Points, in no order, along strands that fork and pass close to each other.
Two points are linked if the straight distance between their rows is under 97.4. Some points are linked to none.
q_52: [-37 -32 -17  35  -6  32  -1  13  -9 -57 -28 -16  -1  24 -15 -46 -11 -20
  28  -2 -25 -21  44 -13  12 -13 -13 -10  -2  13  23  46 -15  -9  11   2
  36  -1  -3  12 -20 -46  55 -22 -26 -20 -13   2 -40  15   7 -34  29 -13
 -18]
q_877: [ 13   5 -12 -16  16 -14  28 -17 -23  39  -6   6  -8   3 -21  24  26  10
 -12  15  28 -12  -8  -3 -14 -20  32   0 -11 -15  -4 -12   1  10 -14  -2
   9   4   2 -13  25  11  -7  19  19   8  -5 -23  -1  29 -19  14  -6  18
 -18]
q_850: [  2 -42 -19  -9  23 -41  19 -18   1  13 -36 -14 -11 -29 -51  28  -4  -6
  17   8  17  10  24  26  14  15  23   3 -19 -19  17 -16 -15   8  10  13
  23  -7  10  -4  16  32  28  20  11  -6   4 -39 -26  30  -9  -4  25  -1
  -8]
q_4: [ 26  31   7 -29  -5  11   9 -11 -53  29  -7  26   5  15   8   5  30   1
 -30  17  18 -37 -24 -36 -24 -42  44 -21  22 -10 -11 -10   7   7 -41  -5
  -6  21  -3 -13  16   7 -18  11  11  -1  15  -8  33  23 -37  37 -58  26
 -10]
q_106: [-10  24   0  35 -13  18  21  24   1  12  42 -12  12  35  -6  17  -8  16
   4   1  10  -7   0  -5 -22 -24 -14 -14 -18  -6 -32  28  -8  -8  -8 -38
   6 -14  -7 -11   3 -20   1   0  -7 -10 -11  11 -21 -13   0  -7  18   2
  -6]
q_881: [ 28 -29  48 -21   0 -33 -23   3  34 -38   2 -11   0 -51   7  28  -5 -11
  -4  -4   0  17  13  40  36  56 -30  27  -1   9  36 -40  12  12  32  18
 -47 -15  12   6 -13  24 -31  -8   8   4   9  22   8   7  34 -24  13 -22
  39]
q_818: [ -6 -45  16  34  -1   4 -29  11  10 -77 -16 -14   0 -15  -4 -35 -28 -22
  37 -13 -31 -14  36  10  32  38 -38   5 -16  27  33  34 -24  -4   6  -2
  -2 -27  -1  18 -19 -34  35   0 -26  -6  21  24 -10  -4  13 -24  38 -20
  12]
q_137: [ 48  38   6 -41   5  10  -3 -26  30   8  10   6 -19 -25  19  25  23  -2
 -27   7  35  19 -24   1  -9  50   0  33   8 -10   2 -40  24  -9  11  24
 -69  18 -26   3  36  35 -44  15  16  45 -20  14  63 -14 -11  31 -13  10
  43]
q_773: [-21  -3  22  11 -22  17 -20  31 -36  -8  35  31  55  26  53 -34   1   3
   4 -20 -21   0 -28 -29  29 -33 -12 -30  40  37 -20  17  11 -18 -44  -6
  15 -15   4  -3 -20 -29  25 -13  -6 -26  43  23   4 -17 -30 -21 -30  29
 -32]
q_605: [-40 -37 -18  20   6  -6  -7  18 -46 -20 -21  -7  20   8 -25 -26   8  -4
  33 -14 -22  -3  28   4  24 -29   9 -31  28   2   8  25 -13  -9  -5  21
  56 -10 -12 -13 -18 -26  60 -16 -23 -53 -14 -25 -45  34 -21 -40  36  12
 -21]
q_93: [-18  23 -20  18  -8  -6  23   3   4  62   9 -26  -8  45 -29  21  14  18
 -16  18  24 -15   5  -5 -47 -35  14  -7 -20 -19 -33  19  -3  26   1 -27
  -4  -9   3  -6  13  16 -13  -4   7   4 -31  -7 -21  -1   3  23  20 -13
  -3]
q_762: [ 11  -3   5  14 -11   6 -21   5  50 -32  16  -8  -7 -10  17  -2 -42  -4
  19  -5  -7  16   7  19  12  32 -43  17 -31  23  17  -6   1   8  15  -9
 -27   2   3  13 -18  11 -10  -8  -4  18  15  33   4 -16  22 -13  14 -28
  28]
q_504: [-18 -10 -32  28 -13  28  -2  14  32 -28  -8 -12 -19  35 -14 -17 -43 -16
  23  -2 -17 -13  34 -13 -16  -6 -15  -3 -41  -6  21  37 -26   1  24  -7
  27  19   7  11 -20 -36  38  -9 -25   4 -16  14 -29  -5  21 -15  33 -29
   8]
q_502: [ 25   1 -19  10  27 -26  29 -14  18  19  27  -5  -3 -31 -16  39  19  19
  28  -2  38  24 -11  19  14  21  14  37 -18 -24 -16 -23   2 -26  11  -7
  12 -21 -20  -7  26  -2  -4  32   0  -9  -9 -22   9   0   4  -9  28  20
   8]
q_140: [ -3  32  -5  34  -1   5   9   1  48  37  48 -24 -17  16  13  16 -15  29
   8   1  37  12 -16  -1 -40  -3 -16  27 -14 -12 -26 -16  15 -24  46 -20
 -27 -15 -23  14  33   1 -43  12  23  13 -31  14  24 -48  23   6  25 -20
  33]
q_479: [  1  -5  40 -14  19  -9 -26 -15 -55 -27 -43  18  -1  -5  31 -37 -20 -22
 -21  -3 -40  -3 -13   2  18  -4   4 -15  27  17  25   9   9   8 -19   8
   0   5  17  15  -6   4 -16 -25  26  29  26   7  24 -15   1   5 -58  -8
 -34]
q_529: [-12  24  -2  -2 -21   5  15  14 -29  36   6   7  12  32  -6  13  15  19
 -28  13  12 -18 -16 -27 -28 -53  21 -20  15 -14 -24   3  -1  27 -21 -18
  12   6  15  -9  10  10 -23  11   1   0  -2  -6  -5  15 -26  27 -28  11
 -22]
q_100: [-16   2  21 -36  37 -21 -22 -31 -56 -20 -75   1  -8   0 -28 -49 -30   0
 -38   5 -61  -8  -7  -1 -15 -47   6 -17  48  24  39   0 -12  23  13  12
  35   8  13  14 -22  -4 -13 -39  -2  10   7 -42 -18  -2  -5   1 -28 -11
 -63]
q_853: [-11   4  27 -17  31  -8 -28 -20 -40 -32 -66 -12  -7   4 -24 -56 -42  -8
 -45  -1 -64  -6  -1  -9 -15 -32  -6 -10  31  32  39  10 -13  18  15   3
  25   9  17  21 -22   2 -13 -52   2  31  14 -26 -11 -21   3   1 -32 -23
 -59]
q_932: [-38  11 -21  15 -20 -12  12  34 -36  38   9  -1  25  12  -9  10  42  16
   1  -1   1   9  -8 -12  -8 -67  18 -52  40  -7 -58   7  -8  12 -35  15
  40  10  14 -16   4   6  15   6 -33 -47  -7 -24 -32  24 -36  13   3  33
 -29]
q_359: [ 60 -17  36 -64  26 -19  -4 -37  -1  -9 -36  13 -18 -50  16  15  41 -16
 -36  17  11   9 -13  18  12  63  15  14   4 -22  16 -44  16 -24  11  21
 -63  24  -4   8  17  34 -16  28  16  11  20   1  55  23  -1  28 -27  14
  37]
q_301: [ 40   6  52 -48  10  -8 -20  -3  25 -30  -8  12 -10 -35  40  21  14 -31
 -31   3  17  27  -9  29  21  76 -18  19  25  -3  17 -45  36   0   5  19
 -66   0   3  13  -4  39 -49   0  23  22  -1  31  40  -5  21  -4 -30   4
  48]
q_74: [-53  18 -29  21 -33   6   8  39 -28  36   2 -13  19  29 -15  -5  29  19
 -20  14 -10   2   1 -11 -32 -67   1 -42  36  -4 -61  24 -19  28 -31   2
  29   7  18 -16  -4  11   9  -8 -36 -39 -20  -5 -41   5 -24  28  12   9
 -19]
q_478: [-13 -46 -43  -4  19 -36  14 -17  27  23 -25 -24 -20 -37 -63  33  -6  -4
  19   5  20  -3  32  33   2  26  17  10 -32 -27  19 -24 -25  22  22  20
  26 -12  12  -5  11  44  52  10   2  -3 -18 -37 -38  19  -7   3  39  -6
   2]
q_801: [-62  21 -21  33 -48  39   5  38  -9  19  -1 -15   9  50  -9 -29  -8  11
 -32  13 -26 -12  15 -36 -50 -55   4 -31   3  -4 -51  30 -22  32  -9 -26
  23  20  31 -14 -19  -7   3 -25 -38 -21 -22  13 -55  -6  -2  18   8 -17
  -6]
q_975: [  4   7  19  19 -15  28 -23   7  48 -31  25   0  -8   4  28 -10 -47  -8
  22 -24 -19  13   9   5  19  38 -40  16 -28  24   4   8   0  17   1 -20
 -22  -6  -4  13 -17 -12  -4  -8   0  15  28  50   7 -24  16 -19  11 -28
  21]
q_990: [ 14  33  18  29  10   3  23   2  -1  27  67   5   2   3  28  24  12  20
  12  -8  29   9 -23   5  -7  -8  -6  22  -3 -10 -46   8  11 -18  -5 -37
  -7 -31 -28  -1  22 -24 -32  16  10   7  -6   6  27 -29   6   2   5  17
   7]
q_451: [-48  -3 -26  26 -20  59  12  17  12 -51 -25 -17 -15  47   6 -46 -26 -32
   4  -5 -50 -38  48 -37 -14  -6   4  -5 -22   1  17  53 -27   2  13  -6
  42  21   9  12 -32 -54  46 -33 -43  -1  -8  12 -46  -9  23 -33  26 -27
 -19]
q_409: [ 33   0 -25 -40  11 -15  27 -33  25  36 -12 -14 -13 -19 -31  42  18   8
 -15  11  36   4  -7   2 -13  30   9  38 -11 -20  18 -37  -1   8  25  10
 -34  16  -9   7  31  32 -22  23  23  27 -11 -30  31   9 -16  27  10   2
  19]
q_805: [ 31  15  -7 -40  -3   3  -5 -24  29  14 -12   1 -14   8   3  13 -14   5
 -28  -2  19   7 -11  -8 -28  23 -19  23 -11   5  28 -19  13  24  15   5
 -55  23   5  10   9  39 -38   5  33  57 -12  15  42  -7   1  28 -17 -23
  20]
q_578: [-52 -20 -36  18  -8  -2   0  28 -37  -7 -23 -19  20  12 -33 -34  16  -5
  20 -10 -21  -3  35  -2   5 -46   9 -38  31 -10 -15  24 -20  11  -8  35
  57   7  -1 -17 -29 -16  64 -35 -39 -52 -33 -24 -59  34 -12 -21  20   5
 -22]
q_418: [ 16   1 -15 -26   6   1  -6 -24  18   4 -11  -8  -6   6  -8   6 -23   6
 -10   2   8   1  -9   2 -17   4 -16  15 -27  -2  26  -9  -1  24  20   1
 -31  24  14   8   0  28 -29   5  25  55  -8   4  22   6   5  20 -10 -26
  11]
q_970: [ -2  -1  10  15   2   5  -2   2 -10 -11   7   8   5  14   3 -14 -36   3
   7  -5 -16   8  -7   2  15  -8 -10  -7 -21  14   9  23   1   4 -14 -15
   6   0  12   1  -6  -6  -4  -6   9  18  14   9   6   4   1  -5 -10  -7
 -10]
q_202: [-22   9   8  20  -3  16  -7  16 -10 -20   9   3   6  37   2 -34 -40   0
  -4  -1 -29   0   7 -20  -7 -31 -10 -10 -21  13   7  23  -8  11  -8 -17
  18  11  13  -9 -19 -12   9 -24  -4   7  11  14 -15  -4   2  -6 -10 -12
 -23]
q_169: [ 27 -16  -9  -5  28 -40  41 -12  23  28  21 -13  -3 -62 -16  38  31  15
  29   1  44  27 -11  28  29  34  22  46 -16 -26  -9 -40   1 -32  22  10
   7 -23 -22  -9  26   3 -11  34   6 -18   1 -32  17   6  -1  -4  34  25
  13]
q_865: [-19  25   3  11 -23  17   5  26 -32  21  15  13  26  31  15  -4  -1  16
 -17   6  -1  -7 -20 -33 -15 -63   5 -26  27   5 -23  16   2  14 -33  -9
  22  11  15  -8  -3  -1 -12  -1  -9 -14  18   0   1   0 -26  14 -38  20
 -24]
q_810: [ 43 -14  -3 -35  21 -25  22 -27  13  20  -5   8 -13 -59  -1  31  35   4
  -6  11  34  11 -18  21  13  45  27  42 -12 -22   3 -40   6 -30  12  15
 -28   7 -19  -6  26  19 -15  36  12   5   8 -30  30  18  -7  10  -1  22
  12]
q_727: [ 44   9  41 -34   8   4 -20 -18 -45  -3 -15  42   0 -13  49   0  20 -18
 -15  -3 -11  -4 -31   2  20  27  26 -20  10   9   3  -7  35 -25 -51  11
 -25   2   0   4   8   8 -15   5  27  16  24  17  43   5  -1  15 -71  22
   2]
q_337: [ -2 -10 -44  16  11 -26  12  -7  61  30  12 -29 -14 -26 -51  49  -7   4
  24   5  38  12  14  20  -9  25   1  24 -29 -26  14 -27 -13  -4  46   6
  13 -17  -1 -10  14  25  13   9   2  -8 -36 -26 -24  -3  12   0  45  -9
  26]
q_863: [-51  16 -30  34 -45  51  13  42   0 -17   0 -16  12  51   2 -31 -11  -3
  -7   4 -36 -19  31 -36 -36 -39   4 -31   4   1 -31  43 -26  15   1 -16
  33  23  19  -7 -26 -34  26 -26 -40 -25 -17  20 -50  -4  -2  -1  17 -15
 -13]
q_25: [ -4  19 -18  20   9 -18  16 -12  46  54  32 -28 -10   5 -16  36   9  26
  17  10  54  16 -12   3 -34  10   5  40  -6 -30 -21 -36  12 -22  47  -4
 -24 -15 -22  12  46  10 -33  18  28   1 -40 -12  21 -34  20  17  37 -16
  33]
q_157: [-46  -7 -38  20  -5   9   5  13  -5   4 -19 -26  -8  29 -47 -20  -9  -9
   1   7 -20 -10  42  -7 -21 -34  10 -30 -21 -12   1  29 -19  17   4   3
  45  17  16 -10 -15  -2  45 -21 -26  -3 -41  -4 -51  24  11   1  22 -20
  -8]
q_677: [-58 -17 -42  17 -10  15   7  27 -22   5 -17 -27   1  17 -48 -26  14 -10
   8   1 -19 -15  48  -3 -15 -42  11 -37   1 -20 -11  27 -29  18  -4  23
  55  10   8 -21 -22  -7  55 -30 -36 -23 -49 -10 -57  33   5   4  21 -11
 -18]
q_815: [ -6  -9  28   9 -19   7 -29  21 -43   4  49  39  44  10  60 -16  22   6
   9 -22 -18  -4 -33 -10  43 -12  -1 -31  50  52 -18  12  26 -33 -61  -1
  10 -30 -10  -5 -15 -26  16   6   2 -33  55  14  14 -18 -20 -31 -29  47
 -23]
q_425: [-12 -31 -34  20   8 -12   3   4  14 -12 -17 -18 -13   5 -44   5 -20 -15
  30   8  10  -1  36  18   1   6   2  -4 -32 -12  23  17 -29   3  23   5
  38  -5   8  -7  -3   6  49   1  -9 -13 -23 -17 -36  20   5 -10  37 -12
  -1]
q_513: [ 13   3 -26  -7  10 -25  21 -23  58  37  26 -25  -5 -36 -19  47  24  21
   7  10  51  21  -7  10  -8  28  14  51 -10 -24  -3 -55   8 -12  55  12
 -19  -6 -18   5  44  22 -25  21  25   9 -32 -25  21 -16   4  11  32  -3
  39]
q_373: [ 13 -50  34  -2   8 -43 -36  -4   6 -59 -21  -9   5 -42 -13 -11 -32 -20
  13   0 -35  13  25  32  37  38 -32   7  -2   5  42  -8 -22  18  43   7
 -24 -14  22  12 -16  -1   0  -2   3  -1  21   7  -1 -12  32 -16  18 -31
  11]
q_627: [  1  -6 -48  -1  -3 -31   6 -13  75  42  25 -33  -7 -34 -47  49   3  19
  12   2  45  17   3   7 -10  23   9  41 -21 -17   9 -51  -6 -10  64  11
  -4 -15  -7  -8  34  31  -5   5  23  -3 -36 -21 -10 -20  18   2  42 -15
  37]
q_800: [-42 -44 -15  28   3  16  -7  12 -30 -50 -42 -17   9  14 -25 -53   1 -15
  37 -14 -33 -20  40  -9  17 -20 -10 -21  30  13  22  38 -16  -6  10  13
  49 -11  -8   9 -26 -50  62 -27 -34 -43 -15 -14 -43  16  -1 -38  31  -3
 -26]
q_562: [-41   4 -34  18 -15  39   4  16  29 -31 -22 -17 -20  43  -7 -37 -46 -26
   6  -1 -42 -30  36 -27 -26  -9  -6  -6 -34  -8  26  36 -26   5  27 -12
  34  27  18  16 -24 -32  37 -18 -28  11 -15  15 -39  -8  26 -12  28 -45
  -7]
q_594: [ -3 -44  27  13   7 -27 -39  -5   2 -70 -35 -15   3 -30 -16 -38 -35 -19
  30  -5 -45  -4  32  17  35  33 -36   1  -1  17  38  20 -28   7  28   3
  -6 -19   8  16 -19 -24  25  -3 -22  -7  15  11 -17 -16  22 -17  32 -28
   4]
q_370: [  1   0  -1   1   6   1  -1  -8   2  -6  -5   0  -3  11  -6 -10 -37   2
  -1   3 -12   4  -6   9   1  -2 -19   6 -32   4  28   7  -5  20   9  -5
  -2  12  15   9  -9  11  -8   1  13  34   5   3   7  -4   7   4 -10 -21
 -11]
q_584: [ 32  14 -13 -40   3  -5  12 -29  36  27  11  -3 -17 -30   0  37  32  12
 -20   8  40  20 -16  -3 -19  39   8  49   1 -17  10 -46  15 -12  36  18
 -55  13 -23   0  39  29 -39  21  24  36 -24  -9  47 -11  -9  31   5   4
  38]
q_928: [ 12  34  15  29   9  14  20   2  26  26  56  -2  -7   6  30  22  -4  21
  13  -8  34  14 -21   3 -21  -3 -17  24  -7 -15 -41  -7  16 -18  12 -22
 -26 -18 -25   5  20 -11 -39   8  20  19 -12  15  34 -36  12   7   8  -4
  22]
q_542: [-33  -9   3 -22   6 -25  -7 -12 -58  13 -45  20  16   5   4 -31   8  15
 -13   2 -29 -15 -20 -11  -2 -61  24 -36  46   2   8  -3  12  12 -12  21
  53  23   9  -1 -13  -8  13 -16  -1 -28  13 -48  -5  18 -23  -2 -32  14
 -39]
q_265: [ 30  19  17 -32  -5  18  -3 -17 -54  18 -15  36   3   6  27  -9  17  -4
 -21  12   4 -23 -25 -30  -9 -24  39 -29  23   4   5  -7  15  -5 -39   9
  -5  20  -1  -6   8   0 -14   3  17   4  28 -10  36  17 -30  27 -68  25
  -9]
q_563: [ 11  20  44   5 -12  20 -29  17 -13  -7  51  43  25  13  58 -11   4  -8
  -7 -29  -9   7 -24   0  31  18  -7  -2  15  33 -29  24  36 -14 -65 -25
 -12 -36 -11  -1 -14  -7 -15 -10  22   2  42  46  14 -23  -3 -15 -46  27
 -18]
q_682: [-13 -43  -1  43  -6  28 -21  10   7 -72  -9 -10   3   9  -4 -39 -17 -25
  38 -21 -31 -23  35 -11  27  25 -32  10 -14  34  31  46 -19   0  -1  -1
   8 -18 -11  18 -21 -54  45  -5 -38 -17  16  23 -13   3   9 -37  32 -14
   8]
q_526: [ 23 -13   3   5 -12  -8 -22  -2  53 -30  15 -11  -7 -28  -7  17 -32   9
  13  -7   1  11   5  25  14  33 -44  26 -27  11  32 -19  -2   2  29   2
 -29   5  16   1 -11  16 -19  -6   3  13   5  17   5  -7  30 -12  14 -29
  35]
q_461: [ 23   7  43 -24   1 -12 -16   7  42 -35  13   1  -1 -49  28  26   6 -11
 -12  -1  15  29   0  30  33  66 -30  29  13   9  18 -40  28  -4  16  16
 -52 -10   3  11 -13  35 -50  -3  24  15   6  31  23  -3  31 -21 -11  -8
  41]
q_546: [-20  16  15  21 -27  24  -6  34 -33   4  28  27  44  33  36 -20  -3   9
 -16  -4 -12  -2 -24 -27   0 -58  -5 -28  27  13 -33  20   5   2 -36 -10
  25   7   8  -9 -15 -10   0 -14  -4 -21  32  16   5 -12 -28  -1 -38  23
 -35]
q_442: [  0  -5  43  18 -10   8 -24  19 -30  -2  51  32  29   7  52 -11  16  -2
   6 -25  -9   2 -23  -5  36   8  -6 -21  21  47 -28  20  26 -32 -63 -21
  -3 -45 -13 -10  -7 -19  10   0   9 -14  45  23  20 -16 -11 -29 -27  41
 -14]
q_410: [ 38  13  28 -10  12   1  -6 -10 -23   2  27  29   3 -20  37  10  16   4
  14  -6   9  14 -20  19  29  31   7   5   1  17 -10   0  28 -26 -41  -6
 -10 -22 -13  -7   4  -8 -25  15  10   8  14  16  39  -7   6  -8 -33  20
   0]
q_473: [ 45  23  -5 -44   2  10  -8 -22  31   4 -11  10 -15   0  11  18   6  -3
 -33   7  30  12 -15  -4 -19  42 -14  24   2   2  25 -14  18  12   8  13
 -74  33 -11   8  20  45 -44   5  30  63 -15  17  53 -13  -6  37 -25  -4
  39]
q_642: [ -1  26   5  33 -19  45 -15  12  78 -27  45  -2 -14  23  37  -6 -48 -11
  25 -20 -21  -2   9  -8 -10  32 -32  13 -29  19  -3  17  -2   6   3 -21
 -23  -5 -18  15 -16 -25   2  -2 -23   7  16  49  -4 -35  18 -26  37 -38
  23]
q_532: [ 32  25  26  10   6   9   2   8 -24   9  61  35   9  -7  38  12  23   7
   7 -13  17  11 -27   2  19   4  -3   2   3  15 -22   6  23 -24 -38 -22
 -11 -28 -23  -7  10 -19 -23  16  11   7  17  16  33 -13  -1  -8 -28  29
  -9]
q_6: [ 43  27  33 -31   1  20 -18 -23 -51   4 -13  42   4   0  47 -13  18 -24
 -28   2  -7 -15 -38 -14  -2   6  37 -31  19   7  -4  -5  30  -8 -51   1
 -26  16  -6 -17   6   7 -15  -3  25  13  28  12  49   2 -14  31 -81  23
   7]
q_972: [-35 -12  -6 -12   4 -29  -4  -1 -57  15 -29  17  19  13  13 -27  15  19
   2  -8 -13  -7 -24 -13   9 -60  18 -41  46   7 -11  -4  12  -4 -23  24
  51  14   9  -6 -18 -17  32  -6 -10 -47  14 -40 -19  23 -27 -12 -15  29
 -40]
q_149: [ 17  25  28  28  -3  12  15  15 -23  17  72  24  16   7  33  17  16  15
   4 -19  19   2 -27  -6   4 -18 -10  10   9   3 -37   8  16 -20 -30 -37
  -9 -30 -27 -11  11 -33 -18  18   2  -6  19  20  21 -25  -1 -10 -12  31
  -9]
q_402: [-52   0 -37  23 -33  42   9  32  -3 -27 -23 -19  -4  46 -15 -40  -9 -17
   5   3 -36 -21  43 -36 -20 -32   1 -27   3  -7  -2  41 -23   6   7  -1
  48  19  12  -2 -32 -42  42 -34 -42 -14 -28   7 -61   6  14 -18  17 -19
 -18]
q_560: [ -5  29  10  48 -23  63  -4  21  59 -17  57   1 -13  39  33  -2 -32  -7
  22 -30 -19  -9  15 -19 -10  13 -20   9 -27  13 -27  32  -3  -6  -5 -34
 -20 -19 -33   9 -11 -46   4  -4 -17  -8   8  47 -11 -39   9 -29  41 -22
  14]
q_651: [-19 -26 -23  33  -7  30  -4  18  24 -49  -8 -13 -13  23 -11 -24 -26 -17
  40  -5 -23 -25  38  -7   4   9 -25   8 -35   6  23  42 -25  -9   8 -10
  19  -2  -1  12 -20 -40  45  -2 -32 -13   3  15 -31  -2  18 -33  39 -21
   3]
q_30: [ 55   5  49 -38  22  -2 -14 -25 -28  -2 -24  37  -8 -25  53   5  31 -31
 -17   1  -5   8 -24  24  26  61  21 -15  15   4  -6 -12  35 -31 -38   9
 -38  -6 -10   6   3  21 -17  21  21  13  23  26  48  11  11   8 -49  28
  20]
q_590: [  5  24   2 -27 -14   0  22  -1 -41  39 -12  17   3  29  -5  14  35  14
 -32  17  22 -26 -19 -42 -29 -49  34 -23  21 -20 -12  -5   2  33 -27  -8
   1  18  10 -10  19  14 -23   3   6  -1   2 -16   7  20 -35  36 -33  18
 -16]
q_281: [ 53  15  34 -32  20  -9  -4 -16 -10   4   9  31  -5 -47  42  17  40 -13
   0   2  21  10 -21  25  27  47  18  16   2   1 -11 -17  31 -41 -32   1
 -30  -7 -15   1  10   6 -26  28  10  13  17   9  46   1   8   7 -31  30
  19]
q_209: [-28  -1   9 -40  25 -34 -20 -29 -57  -5 -69   5  -2   0 -22 -44  -9  12
 -30  -3 -53 -12 -18  -1  -7 -59  20 -25  55  13  16   0  -2  14   9  27
  43   8   7   3 -17  -6   9 -34  -2 -21  10 -51 -22   6 -11  -7 -28   3
 -54]
q_894: [ -5  22 -21  11   5  -5  21  -5  17  40  15 -12 -13  28 -26  28  -5  15
  -3  12  27  -5  -6   0 -29 -14   1   2 -23 -14 -18   0  -7  12   7 -22
  -8  -8  -3  -4  12   5 -23  15  14  11 -29  -8  -6  -1   2  11  17  -2
  -2]
q_598: [-35   0 -11  20  -5   7   4   9 -21  -7 -18  -7   3  35 -20 -28 -25  -5
  -2   3 -19  -1  20 -15  -6 -43  -4 -21 -13   4  10  22 -11  17   5  -6
  37  11  14 -14 -17 -13  26 -16 -14  -4 -10  -8 -34  16   1  -1   0 -10
 -22]
q_728: [ 13 -20 -14  -1  12 -26  17 -16   4   8  -8  -6  -8 -16 -33  25  -3  10
  17  10  14   7  -4  19   8  17   4  16 -30  -6  10  -8 -12   4   9   2
   9  -5   8  -5   9  16   5  17   8   1   0 -23  -3  22   3  -4  18   0
 -10]
q_243: [-52  25 -22  18 -39  19  10  32 -27  39  -7 -16  11  49  -2 -23   8  20
 -33  18 -13  -4   1 -35 -41 -71   1 -29  25  -4 -52  27 -22  45 -23 -20
  28  21  33  -8  -7  14 -20 -19 -30 -13 -17   6 -36  -2 -18  42  -3  -3
 -15]
q_381: [-30   1 -12  -5  -8 -16   5  19 -43  25  -9   9  30  11  -2   2  28  19
  -3   1   1   2 -17 -12  -3 -70  19 -44  33   4 -26  -1   2   2 -30  16
  44  18  11 -13  -6   0  21   3 -13 -45  13 -27 -20  25 -33  -1 -11  27
 -30]
q_312: [ 43 -24   6 -22  29 -38  41 -22  16  21  -5   2  -7 -75   3  36  46  16
  15   8  34  13 -17  38  36  48  34  46 -11 -23   2 -48  12 -51  14  17
 -14 -13 -19  -6  22   7  -7  45   9 -11  19 -26  19  14  -3   7  12  28
  14]
q_361: [ 50  -4  46 -66  15 -14 -16 -18  21 -21 -22  22 -15 -46  25  19  31 -22
 -39   9  13  17 -13  28  13  67 -10  11  17 -14  19 -42  21  -8  19  23
 -71  26  -5  10   6  45 -30  12  20  19   3  14  50   7  11  14 -34   7
  51]
q_422: [ 21 -37  26 -10   1 -34 -27 -12  23 -49  -8  -4  -1 -41  -1   6 -26 -10
   9  -1 -12  10  12  38  39  43 -40  13  -3   6  36 -21  -6  16  38  10
 -34  -2  25  14 -14  18 -21  -5   9  16  10  10   5  -4  31 -19  12 -26
  23]
q_641: [ -1 -18 -45  -4  17 -32  17 -20  43  40  -6 -23 -20 -25 -54  47   1   0
  12   8  40   7  14  23 -14  21  19  21 -27 -26   5 -28 -15  17  29   6
   9  -6   2  -4  24  35  20  11  15   6 -27 -29 -24   8   1  11  36  -9
   9]
q_107: [ 13  10 -21  15  12 -16  20  -5  31  21  24 -10 -14  -4 -21  31  -7  12
  20   8  34  12  -6  19  -1   8  -5  22 -30 -14  -8  -8  -7  -4  13  -6
  -3 -15 -11  -2  22   4  -9  22   4   2 -21  -9  -1   0   6   2  29   2
   9]
q_758: [ 43 -10 -10 -53  27 -18  22 -34  -3  23 -33   3 -14 -42 -18  27  29  10
 -18  12  34  -2 -12  13   9  34  27  21 -12 -23  18 -34   5 -18   6  13
 -35  16  -5   1  26  26 -12  31  21  20   9 -28  29  29 -20  34 -10  16
   8]

A fork is a point with three links, a tip a point with one. Leave the first point through the second and follow the links. Name the first fork or tip that comes.
q_584 / q_137: q_651
q_529 / q_865: q_563
q_473 / q_137: q_107
q_451 / q_402: q_853
q_359 / q_361: q_422
q_422 / q_526: q_560

A fork is a point with three links. Follow the links from the first point to the second and name the forks in between, in order.
q_25 / q_137: q_107
q_359 / q_651: q_422
q_373 / q_473: q_651
q_578 / q_361: q_651, q_422
q_526 / q_243: q_422, q_651

Follow the links from the first point to the second, and from the first to the third. Name the last point that the two ways share.
q_800 / q_209 / q_881: q_651
q_928 / q_409 / q_93: q_107
q_975 / q_800 / q_562: q_651
q_598 / q_301 / q_762: q_422
q_461 / q_642 / q_202: q_422
q_93 / q_281 / q_584: q_107
